Points on a hilly landscape, in no order, each with its height.
A ball rolls from a point to whichever of its 2 nearest points has the largest drop for the distance, and stops where none of them is lower. Distance is the straight distance between rows; heights are no part of it.
Sogam: [ -1  28 -18 -21  -5  20 -15   3  18  12  -6   5   8  -6   0  30 -14 -11
  24  -9   2 -15   6 -32   0   1 -12]  h=25
Nife: [ 18  -7  15  17   1  24   2  14   4  -3   6  -1  12  20  -5   5 -17  10
   4 -13  -1  -1  -9  18  -6 -14 -10]  h=795
vosom: [ 23  16  -3  10  26  -4 -10   0   5 -10  25  -9   4   9   5 -19  18   2
  -7  29 -11   1   0  23  15 -19  28]  h=660
siteb: [  5  -6  17  -3  -3 -23   9   4  11 -12   5  22   3  -7  17  11  -3  -7
  -8 -26  12  11  15  12 -21  26  -7]  h=498
Fop: [-12 -20  -4  -5 -16 -27  14 -20  -5 -13  10   1   4  -8 -28  12  -4   8
   1  19   9   5   4  15  16  29 -23]  h=628
safu: [  1   3 -41 -14 -13  -6  -3  37 -20  -6  -1   5  10  -3 -14   1   5 -14
 -18 -17  19  19  -5   1   6  12   1]  h=500
vurim: [ -6   7   7 -16  19  22   0   8   3   1  -3  40 -11  14  11  37 -11  -5
   2 -13   1  -3 -14  20   0  15 -12]  h=832
zubet: [ -6  17  -2  17  -5 -18 -25  -5   2  14  -2   2   4 -16  -1 -19   9 -26
  28  14 -14  -6   0 -18  -2   2  26]  h=718
pige: [ 12   2  -8  -4   8  24   7  11   8  16 -25  16  -4  -6  -7  29   2 -13
  -7 -30  11  11  23 -18   4 -10  -6]  h=349
bab: [  0 -11  10  -7   1  -6  -1   1   1 -17  15  -1   4  -6  22   4  -9  -7
 -11 -24   3   1   0  -8 -20   6  -5]  h=480
pif: [ -3   8  -9   4  20  -9   4 -22   1 -14  34   3 -18  -4  -1 -18  24  -7
 -18  12  -7   0   7  30  13  -2  11]  h=615
git: [-23 -22 -10  16 -12  -4  14  -5 -11  -1   1 -13 -17  -4 -14 -30  -3  12
 -12  11   1  -2 -25  11 -14   3  -8]  h=550
sevip: [ -7  -3 -12  -4  16  14   6 -11   1  -9 -28  12  -9   0  -7  11 -10  30
 -25  27  -6 -21  -3  -4   7   6 -11]  h=325
mimu: [-22   8   2  10   8  -8  -7 -11 -12   2  28   1 -23  -5 -15 -47  33  -5
  -8  -4 -16  11  -9  -7   1  -5  15]  h=543
ren: [  7   9 -12  -5  18  -4  -2  -7  29 -20  21 -19  14  25 -21  12   4  12
   8  20  -5 -15 -24   2  23  24   0]  h=721
zaf: [-12  19 -36  -1 -25   5 -10  22 -11  20  19 -17  -2  -6  -8 -15   1 -29
  31  -5   7  28 -13   0   3   1  12]  h=377
Zikob: [  7  -4  11  13   3 -34   7 -11   1  -8 -13   2   2  -3  -3  -7  23  11
 -17  18  -2 -20  13  -8   9  -3  10]  h=625
varid: [-29 -37 -13   6   1  -8  12 -17  -4 -26   8 -20 -15  -3  -9  -8  -5  12
 -29   4  13  11 -16   7   3  23 -15]  h=588
moke: [  4 -10  29  13   0  -8   7  -8   1   6 -14  -5  -9   0  44  -5   2   0
   2   3  -3  -5  13  -2 -20 -26  23]  h=360
goli: [ 16  -1   9  -7   1 -10  -8   2 -10  -2   7 -17  18 -10 -22 -19  24  14
  -5  15  -2  15  11 -21  18 -15   4]  h=309
pov: [ -7  -2  11  18   4  19   1 -28  24   4  16   0 -12  -2  -5  17   1 -23
  32  -8  -4  -7   3   4  -1   5 -12]  h=79
dalu: [ -6  -1 -31 -24  -5 -25  -4  18 -28 -17 -10  -3   0 -10 -11  -7  14  -4
 -23   8   8  11   2   7  15  16   6]  h=552
Kegu: [ -6   2  -9 -24   3 -16   4 -31  20 -21  14 -18   6   8 -19  12  -7  25
  -5  25   2 -14  -9  -8  19  29 -15]  h=686
diriz: [  7 -11  13  15 -12   9   0  19 -19   9  -8   4   5  11  -2 -27 -12  30
 -23 -10   0   1 -11  -9  -9 -16  -5]  h=392
Betig: [ 11  15  24 -11   4   7  -3  -2   2   8 -25  25  26  11 -18  33   6   3
  14 -11 -10 -14  11 -20  14  -1 -12]  h=229
fuziv: [  5 -12  23   5  27  36  11  -2   6   1 -17  10 -12   1   3  14   8   0
 -12 -32  -8  15  16 -16   8 -25  -9]  h=245
Tilut: [  6  13  17   5  -1  18   0  -6  23   5  17 -16  -3  13   7  17 -15 -16
  34  -4  -8 -21   5  12  -7 -15 -14]  h=196
ruk: [ 22  -2 -13 -17  16  15  12   0   0  -7 -18   1   7   1  -4  -6  -4  18
 -40 -12   0  -6  11   1   2  -5  -3]  h=278
fara: [ 11 -14  10   5   7  23  16  -6  10   8 -12  -4 -15   1   5  -8   2   8
 -21 -23  -1  -9   8  -8 -11 -17  -7]  h=127
suzo: [  6  -2   2   2   4  27  -1  25  -2   2  -3  16  -6  19  -1  17 -13 -12
   4 -28   0  -7 -18  16   2   1  -4]  h=814
vem: [-16  25 -13   1 -22   6 -20  21 -13  12  25 -10   1   6  14 -10 -14 -32
  31 -16  -5   8  -6   7  -1  -4   5]  h=322
gekov: [ -8  20  10  16 -12  15  -1   8   4  14  17 -23  -7   3  19  -3 -15 -30
  29 -19  -7   5  15  16  -8 -21   7]  h=271
lut: [-14 -19 -24 -10 -10 -36   9   7 -15 -13  -3 -12   3 -15 -31  -9   4  10
  -9  17   5  21  -1   4  12  30 -13]  h=595
vev: [  3  18  -3  -8  -3  11   4   5  10  11 -20  20  18   7  -7  56   4 -12
  29  -2   6  -1  13 -15  12  -6 -15]  h=220
gube: [  0  -8  14 -18   6  -5  11   0  -2   2 -43  13  -5   3  34  21  -3   4
  -7 -16   8  -7   6 -20 -15   0   3]  h=407
lorup: [ -3  -2  -6  17  16 -12  11 -15  -2  -9  34  -5 -17   0 -22 -33  38 -20
 -12 -19  -9  11  -5  15   4   5   8]  h=578
femi: [ -4 -15   3 -24 -19 -25  19 -27   5   0   6 -12  -5  -5 -25  -1  -2  23
  -2  11   7 -14   2  -3   6  15 -28]  h=654
tob: [-16  -2  -5  10   8  -9 -17  10 -14  -6   5   4 -14   8  17 -16   2  -8
 -12  -7 -11 -23 -25   5  -8   2  20]  h=551
kad: [  4   4  34 -22  -9  -5   5   4  -5   6 -33  25  12   4   5  17   2   9
   9 -15   3   8  16 -31  -9   1 -11]  h=334
fefe: [ -8  -6   0 -24 -12  13   1 -12  -8  -8   6  -8  10  -3  16  26  -8  -6
  19  23  10   7   5  13   1  -9 -14]  h=591
zadur: [  8   8   4  19  27 -10 -14  -1  13 -25  34 -12  16  25 -12  -2  20   2
   3  20 -16  -8 -26  15  17   5  14]  h=698
vosal: [-29 -34 -18 -17 -15   6   4 -21 -12 -18   7 -17  -6 -14   6   5  -6   6
  -9  13  20  14  -5   3  -8  17 -17]  h=620
pokot: [  4  -4  38  21   3 -14   7  12   2   2 -12  -3   7   7  47   6  -5 -15
  13 -16  -2  19  14   3 -26 -19  18]  h=394
Darak: [ 11  -1   6  -1 -15 -13  -9  19 -14  12   6 -15  16  -6 -22 -38   6  28
  -8   6  -3  27  -1 -17   4   0   8]  h=205
Big: [ -2  16 -44 -19 -31  -7 -10  30 -26  26   4   1   9  -8 -14  -2   4 -18
  12   1  18  28  -4   1  10   4   9]  h=438
poge: [-16 -13   8   6 -11  -7  11  -8 -11  -3  15  -9 -13   4  15 -17  -1  -2
  -3 -14  -2 -10 -16  11 -24   0  -2]  h=517
vuv: [-18   5  12   9   5  13 -16  -5 -19  12  23   2 -24  -5  16 -36  16   6
 -17 -10 -15   9   3 -17  -3 -28  13]  h=496
Dufa: [-10 -15  -8  20  -7  16   0 -22   9   8 -15  -3 -11 -11   4  10  -6 -19
  25  19   0 -10 -10  10  -2   5   5]  h=213
bip: [ 12  -1 -22 -20  -1  28   0   0  -2  -1   9  -7  16  -9  -8  18  -3   2
   6  16  12  21   8   6  13  -7 -17]  h=554
tezi: [  0 -18  32   5   0   1  17  11  10  -2  -8  -6  -4  17  26  13  -9 -11
   8 -38   4   6  -3   1 -23  -4  -9]  h=435
lam: [ 11   6   1  15  -2 -29 -19   4  23   3 -17   3  14 -10  -1   4  -2 -10
  19   7  -2 -22   2 -22  -1  19  17]  h=689
dig: [ 10  -3   7  41   5  18  -5   5   4   8  13  -5   8   7   3 -17 -13   5
   8  10  -6   6 -12  14  -8 -14  12]  h=775
Labog: [ -8 -18   7 -15   3   8  11 -17  -2  -5 -36   5  -3   1  26  21  -6  17
 -10  17   2 -15  -3  -8  -5  -6   3]  h=422
zoso: [ -8 -18  -4 -27 -19   4   7 -14 -13 -15  16 -29   9  -5  10  -1 -11  13
   0  25  11   7  -7   8  -7  -4 -15]  h=616
Rubo: [ 18   6  17  13  -8 -44   7  -8  19  -4 -20   7   4  -5   2  -9   3   8
  -6   1  -1 -31  15  -8 -11  14  11]  h=656
vebo: [  9  13 -19 -22  20   0   3 -17  16 -10  24   9 -22 -13   0 -15   2  11
 -29   4  -1  -8  15  23   0  13  -4]  h=666
lofid: [  3   9 -29 -33   4  -1  10   4 -11  -4 -18  -2   4   4 -23   1  -8  27
 -23  21  -4 -17  -9  14  15   9 -10]  h=437
Kadob: [ 13   1  -3 -10  13  11   4 -16  -3  -5  10 -15  14   6 -30   6  29   9
  -1  18  -6   3   7  -5  37 -17  -5]  h=396
gevag: [  3  20 -18 -22   0  32 -18   7  -1  18 -12  23  -3 -13  -4   9 -11  -4
  -3  -8   3  -2  19 -22  11  -1  -7]  h=240
kava: [  3  -8  17  -6  -9 -28  16   4   0   8 -30  25 -14  -4  17  12   6 -11
   1 -15  13   2  13   3 -19  14   5]  h=456
roba: [ 10  -1  -4   5  -1   6  -6  23 -11  -2   3   1  10   3 -25 -22  -7  20
 -15  -2   0  14 -15  -3  -4   4  -2]  h=315
tifo: [  9   0  -1   3  -1 -12  -6   8 -10  -6  -4   3   7   7   9  -5   0  -2
  -4   8  -2 -16   2  15   1  -6  16]  h=585
sov: [ 11   0   7  33   4 -22   4   1  22   4 -21  19  -6  -1 -20  -7 -10   4
  -4 -11  -8 -26  -6   4 -13  25   0]  h=691
sotet: [-10  -1  24  22  -9  23  -1   9 -30  22   3   6 -15  13  21 -26  -5  20
 -25 -12   3   9   5 -14  -3 -36   7]  h=447
mego: [ -5  -5  20  22  -3  16  -8 -19  18  14 -11  -5 -11 -13  23  -1 -12   0
  25  14  -8 -13   6  -7 -19 -13   9]  h=300
bupib: [ -6  20  10  -8  17  13  -1   8   6  11   2  39 -10  -2  24  38  -7 -18
  25  -5  11  20   5  18  -6   0  -8]  h=848
gaku: [ 21   5 -30 -31  -3  22  12   3  -6   5 -16  -3  12  -4 -11   9 -13  12
 -15  14   7   4   7  14  23  -8  -9]  h=505
losu: [  1  16   5  18 -11 -15 -25   7   5  11   9 -20  25 -15  13 -14  -6 -14
  32  21  -5  17   3 -23  -6  -9  24]  h=738
Suta: [  4  12   1  27  -4  17 -22  14   1   9  13 -14  21  -3  -3  -1  -8 -15
  30  12  -5  22  -4  -7   6 -14  10]  h=755
Lir: [ -5  11  -4  24  18 -33 -15   4  16  -7  -4   8 -16   3  -7 -15   6  -5
  -7  -9 -17 -39 -17   2 -11  25  16]  h=723

For each start below, name the point where the ball stops.
zoso -> sevip
Kegu -> pov
dig -> bab
Big -> pov
zadur -> Darak
tezi -> pov
sov -> bab

Call two points neighbours if one is among the 2 nearest of the other. Go from one point of each pair to the other, from neighbour to neighbour, staying as low as possible. Name the highest point that can't be avoided.
pov / Darak -> bip
pov / sevip -> siteb
sevip / gube -> Labog
Sogam / fara -> pige
